Points, in no order, along strands that fork and pass close to each other.
In the rows, 100 means zero.
Points whose rows are less than 37 apart are linked; no others are. Some points are linked to none.
Z993: [ 85,  99,  91,  84, 104, 118, 127, 108,  85, 115, 121, 105,  94]
Z535: [ 92, 111,  93,  89, 108, 110, 139, 101,  92, 108, 123, 105,  96]
Z214: [113, 110, 104,  79, 123,  96, 127, 109,  88, 105, 114,  85, 123]
Z668: [ 85,  81,  96,  81,  92, 120, 120, 118,  89, 117, 109, 111,  91]
Z449: [108, 115, 104,  77, 121,  93, 109, 102,  79,  93, 114,  85, 121]
Z371: [116,  76, 112, 109,  90,  96,  76, 109, 118,  94,  70, 104, 115]
Z698: [ 85,  58,  97,  81,  81, 100, 100, 135,  99, 123,  92, 112,  98]
Z41: [ 68,  85,  95,  85,  84,  95,  82, 117,  93,  77, 115, 102,  82]
Z160: [ 78, 104,  85, 101,  97, 136, 139, 105,  93, 132, 112, 113,  68]
Z780: [131, 137, 116, 115, 125,  77, 115,  87, 111,  87,  97,  93, 117]
Z707: [146, 117, 113, 136, 120,  93,  95,  77, 121, 111,  75,  88, 121]
Z605: [116, 120, 110, 102, 112,  94, 120,  90, 106,  83, 105, 109, 110]
Z177: [ 94,  58, 102,  85,  78,  91,  92, 130, 109, 110,  81, 112, 107]
Z191: [105, 103, 120, 114, 108,  84,  44, 107, 102,  77,  88,  85,  82]
Z43: [118,  82,  93, 110,  80,  98, 126,  98, 126, 118,  73, 120, 133]
Z915: [ 87, 109, 104,  83, 106,  84,  60, 102,  81,  65, 109,  85,  96]
Z270: [114,  91, 122, 123, 107,  87,  43, 114, 112,  92,  77,  82,  87]
Z57: [128, 137, 117, 114, 118,  66, 133,  85, 123,  94, 104,  91, 114]
Z867: [ 84,  68,  98,  79,  85, 110, 106, 128,  95, 115, 101, 111,  95]
Z161: [126,  77, 111, 142,  92,  96,  48,  97, 122, 121,  62,  85,  98]
Z151: [103,  76, 113, 101,  89,  90,  73, 117, 113,  86,  80, 104, 103]
Z550: [ 55, 108,  70,  87,  93, 126, 103,  79,  74, 111, 132,  96,  66]
Z561: [ 53,  89,  83,  78,  85,  95,  79, 108,  82,  86, 129,  91,  73]
Z452: [ 89, 123,  95,  88, 106, 100, 113,  85,  85,  78, 125, 105,  97]
Z612: [129, 106, 112, 109, 113,  95, 105,  94, 112,  93,  84,  97, 125]
Z962: [117,  82, 103,  89, 104, 100, 114, 111, 105, 112,  88,  99, 132]
Z55: [ 70, 131,  73,  97, 112, 132, 132,  88,  81, 135, 119,  86,  65]
Z253: [ 97, 134,  95,  90, 113,  91, 121,  81,  83,  83, 128, 102, 102]
Z440: [100, 109, 108, 100, 101, 100,  91,  92,  96,  68, 105, 110,  96]
Z995: [105,  66, 101, 110,  68,  94,  89, 110, 125, 102,  66, 124, 112]
Z673: [141,  95, 104, 145, 105, 105,  69,  81, 117, 125,  66,  83, 117]
Z62: [ 73,  97,  95,  82,  91, 106,  95, 100,  84,  77, 123, 105,  86]
Z649: [120,  82, 115, 136,  98,  90,  43, 106, 121, 111,  66,  85,  92]
Z188: [104, 112, 101,  95, 108,  99, 135,  96, 100,  96, 116, 110, 105]
Z590: [146, 109, 110, 143, 116, 101,  81,  77, 117, 117,  70,  83, 119]
Z483: [ 87, 103,  96, 102,  90, 117, 136,  97, 102,  99, 117, 130,  84]
Z40: [113, 141, 109, 108, 111,  68, 146,  88, 119,  89, 121,  99, 103]
Z304: [ 93,  85, 109,  95,  91,  94,  77, 113, 103,  74,  97, 107,  95]
Z736: [ 79, 108,  90,  83,  98, 106, 103,  90,  78,  82, 127, 102,  93]
Z419: [128,  78, 100, 121,  89,  96,  70, 100, 123, 115,  54,  92, 127]
Z871: [103,  62,  98,  89,  77, 101, 109, 117, 108, 119,  80, 118, 120]
Z744: [ 50,  99,  75,  82,  88, 117,  94,  89,  75, 102, 130,  97,  67]
Z461: [134,  88, 102, 146,  97, 104,  56,  87, 117, 127,  62,  81, 109]
Z539: [ 90, 109, 101,  77, 108,  92,  77, 100,  77,  71, 116,  87, 101]
Z596: [ 66, 120,  72,  91, 104, 128, 121,  82,  77, 118, 129,  97,  73]
Z891: [121,  78, 110, 115,  92,  92,  66, 107, 118, 103,  62,  92, 116]
Z537: [ 50,  92,  77,  79,  86, 109,  84, 100,  80,  94, 129,  94,  69]
Z557: [ 89, 104,  99, 101,  91, 111, 123,  89, 101,  81, 116, 127,  89]
Z124: [142, 130, 119, 126, 127,  85, 100,  80, 115, 102,  84,  86, 117]
Z749: [ 73, 125,  77, 102, 107, 139, 138,  97,  91, 139, 109,  97,  62]
Z228: [102, 118, 100,  73, 117,  94, 100,  95,  74,  82, 118,  89, 113]
Z935: [ 98, 106, 113,  98, 107,  82,  51, 106,  91,  66,  95,  86,  87]
Z273: [118, 100, 104,  88, 114,  94, 132, 107, 102, 112, 103,  96, 128]
Z252: [113,  70,  92, 100,  75, 100, 121, 103, 116, 122,  75, 121, 130]
Z401: [ 84, 104,  89, 102,  93, 125, 146, 102, 101, 121, 114, 126,  80]
Z416: [113, 137, 106,  97, 120,  84, 120,  84,  96,  80, 115, 100, 109]
Z889: [ 76,  80, 102,  88,  82,  94,  86, 120, 101,  81, 107, 111,  86]

A fork is a point with three links, a tip a point with one. Leave the first point through the second and follow the links. Name the first fork or tip that comes.
Z55; Z596 -> Z41
Z304; Z151 -> Z419
Z550; Z596 -> Z557
Z993; Z668 -> Z43
Z915; Z539 -> Z962
Z461; Z673 -> Z40

Name the points in between on the shortest way along the links from the first point to the second, in order.
Z253; Z889 -> Z452 > Z736 > Z62 > Z41
Z673; Z780 -> Z590 > Z707 > Z124
Z668; Z452 -> Z993 > Z535 > Z188 > Z605 > Z416 > Z253
Z935; Z590 -> Z191 > Z270 > Z649 > Z161 > Z461 > Z673
